The views of a scene show one set of named points, each view turned or mirrored, shifted and resized as a whole, with a little noise and some points left out.
In the rows, zero is written as 128.

Scene 1
View 1
K758: [119 100 148 128 130 155 132 130 125  95 118 166 114 163 148 111]
K81: [141 141  80 172 133 144 160 162 142  86 173 176  76  99  87 134]
K351: [130  74 168 133 154 163 125 106 129 109 108 159 119 192 177 116]
K32: [ 75  81 163 129 113 166 132 146 117  75 136 207 123 160 145  88]
K671: [142 150 109  95 127 139 124 151 130 101 103 122  96 143 120 111]
K872: [128 128 131 139 132 141 129 133 132  74 135 170 126 127 125 138]
K630: [112  99 155  96 126 159 127 133 125 101  94 154 114 187 161  94]
K967: [145 133 107 157 139 147 147 142 137  88 147 171 100 122 111 136]
K509: [119  92 161 132 138 157 126 118 123  91 118 175 129 176 163 117]
K690: [ 87 117 119 140 103 158 151 174 123  68 159 203  99 122 109  97]
K116: [109  82 143 143 128 166 142 136 127  98 133 187 104 169 148  99]
K833: [104 105 138 124 118 153 135 147 122  84 133 185 113 147 134 107]
View 2
K690: [142 117 146 133 102 104  89 148  94 110 170  88 127 156 158 131]
K758: [146 126 144 157 103  90  85 135  91 153 156 103 104 127 150 156]
K833: [145 122 139 150 103  89  88 135  97 145 162 105 117 136 154 150]
K509: [139 129 139 167 103  77  87 135  99 166 153 115  99 112 149 164]
K967: [104 137 150 132 101  84 103 130  90 127 158 126 109 144 134 156]
K32: [161 118 137 152 104  93  78 157 113 151 159  87 121 116 164 144]
K116: [132 126 139 144 106  84  91 151 107 149 153 113 119 115 149 152]
K630: [153 122 128 170 117  58  88 123 106 172 156 134 119 118 159 142]
K872: [130 129 151 153 100  91  94 111  74 138 163 112  97 150 141 159]
K81: [ 95 135 156 113  91  99 105 126  69  91 168 111 116 179 128 146]
K351: [130 138 135 166 104  64  91 138 110 184 142 130 105  92 145 167]
View 3
K351: [171  87 105 104  97 101  49 166 130  90 163 108 183 114 118 146]
K32: [141 114  94  85  50 114 124 154 134 101  84  88 126 116 107  85]
K758: [131 104  99 102  86 103 101 171 127 103 159 114 151 123 118 140]
K671: [ 66 102  89 119 108  88 121 163 165 128 201 143 144 157 130 154]
K690: [ 91 153 105  83  60 127 154 167  99 109 128 111  98 146 134 122]
K509: [157  90 107 105  85  95  87 174 117  95 155 117 158 107 111 150]
K81: [ 68 184 107  80  90 135 148 176  80  98 201 136  90 179 170 178]
K630: [130  78  95 113  87  95  81 158 162 109 148 112 171 126 106 119]
K967: [115 150 106  93  97 118 100 175 100  86 190 120 134 159 154 165]
K116: [141 121 104  90  80 115  89 162 114  89 139 105 142 129 130 129]
View 4
K509: [192 145 116 168 140 144 140 134  53 184 106 121 152  93  80 149]
K81: [145 202 102 162 140  84  83 135 147 126 205 219 104 154 165  35]
K833: [161 147 113 157 153 139 133 108  82 168 140 138 158 135 109 127]
K872: [181 170 121 180 150 124 135 136 113 159 127 141 145 123  86  81]
K967: [187 190 107 165 133 108 109 143  87 167 152 169 123  98 128 101]
K758: [192 158 109 159 151 132 134 118  70 185 113 127 152 107  99 144]
K32: [155 108 110 146 147 174 128 106  57 173 151 127 154 151 105 167]
K630: [194 156 101 153 174 129 159  94  60 196  98 106 186  99 102 170]
K671: [189 214  95 167 192  72 150  95 125 173 101 136 182 115 122  98]
K116: [179 144 105 148 139 145 123 124  54 183 143 147 145 107 119 156]
View 5
K509: [109 147  98 127 126 123 122 131 135 127 146 144 164 167 128 118]
K630: [120 160 139 131 135 106 143 137 145 155 135 146 193 178 146 148]
K671: [ 75 155 130 131 129 142 167 179 116 172 102 111 162 198 139 145]
K833: [103 136 132 101 135 122 151 131 126 147 126 143 148 144 124 149]
K32: [121 134 148  97 138 102 148  99 141 140 139 163 154 121 128 160]
K351: [138 147 127 139 127 132 108 124 140 140 138 149 216 163 130 126]
K967: [101 116 134 106 121 173 136 150 108 151  86 122 167 139 115 133]
K690: [ 85 116 144  79 132 134 178 125 116 156 104 139 122 117 120 167]
K872: [ 86 133 103 109 125 145 140 150 116 140 117 123 138 158 119 123]
View 6
K967: [ 65 131 124 141 121 106 135 107 142 174 100 114 162 113 169  89]
K81: [ 24 151 112 134 137 103 122 126  99 179  89 114 137 165 187 143]
K690: [ 81 108 115 144  94 135 146 122 127 192  76 104 114 129 106 172]
K509: [133 121 135 151  86 112 186  90 174 181 108 120 159  52 118  79]
K671: [ 59 134 104 144 109 103 148 108 106 158  64 182 178 105 133 115]
K351: [141 100 143 159  92 113 174  85 192 169 115 116 187  37 121  38]
K758: [117 109 128 149  87 113 173 101 159 175  93 135 162  68 114  87]
K833: [106 111 121 145  85 117 165 105 149 187  86 124 143  86 109 127]
K630: [129  93 129 148  72 123 175  94 161 160  81 161 185  38  87  79]
K116: [119 105 124 144  85 114 176  95 158 182  90 129 157  69 107 103]
K872: [ 88 157 117 143  99  91 185 106 126 189 103 150 141  93 148 109]

In a view up to two points have been moved. Name them for each view, in the order of its rows, or write none.
view 1 => K967
view 2 => K758
view 3 => K32
view 4 => K81
view 5 => K509
view 6 => K671, K116
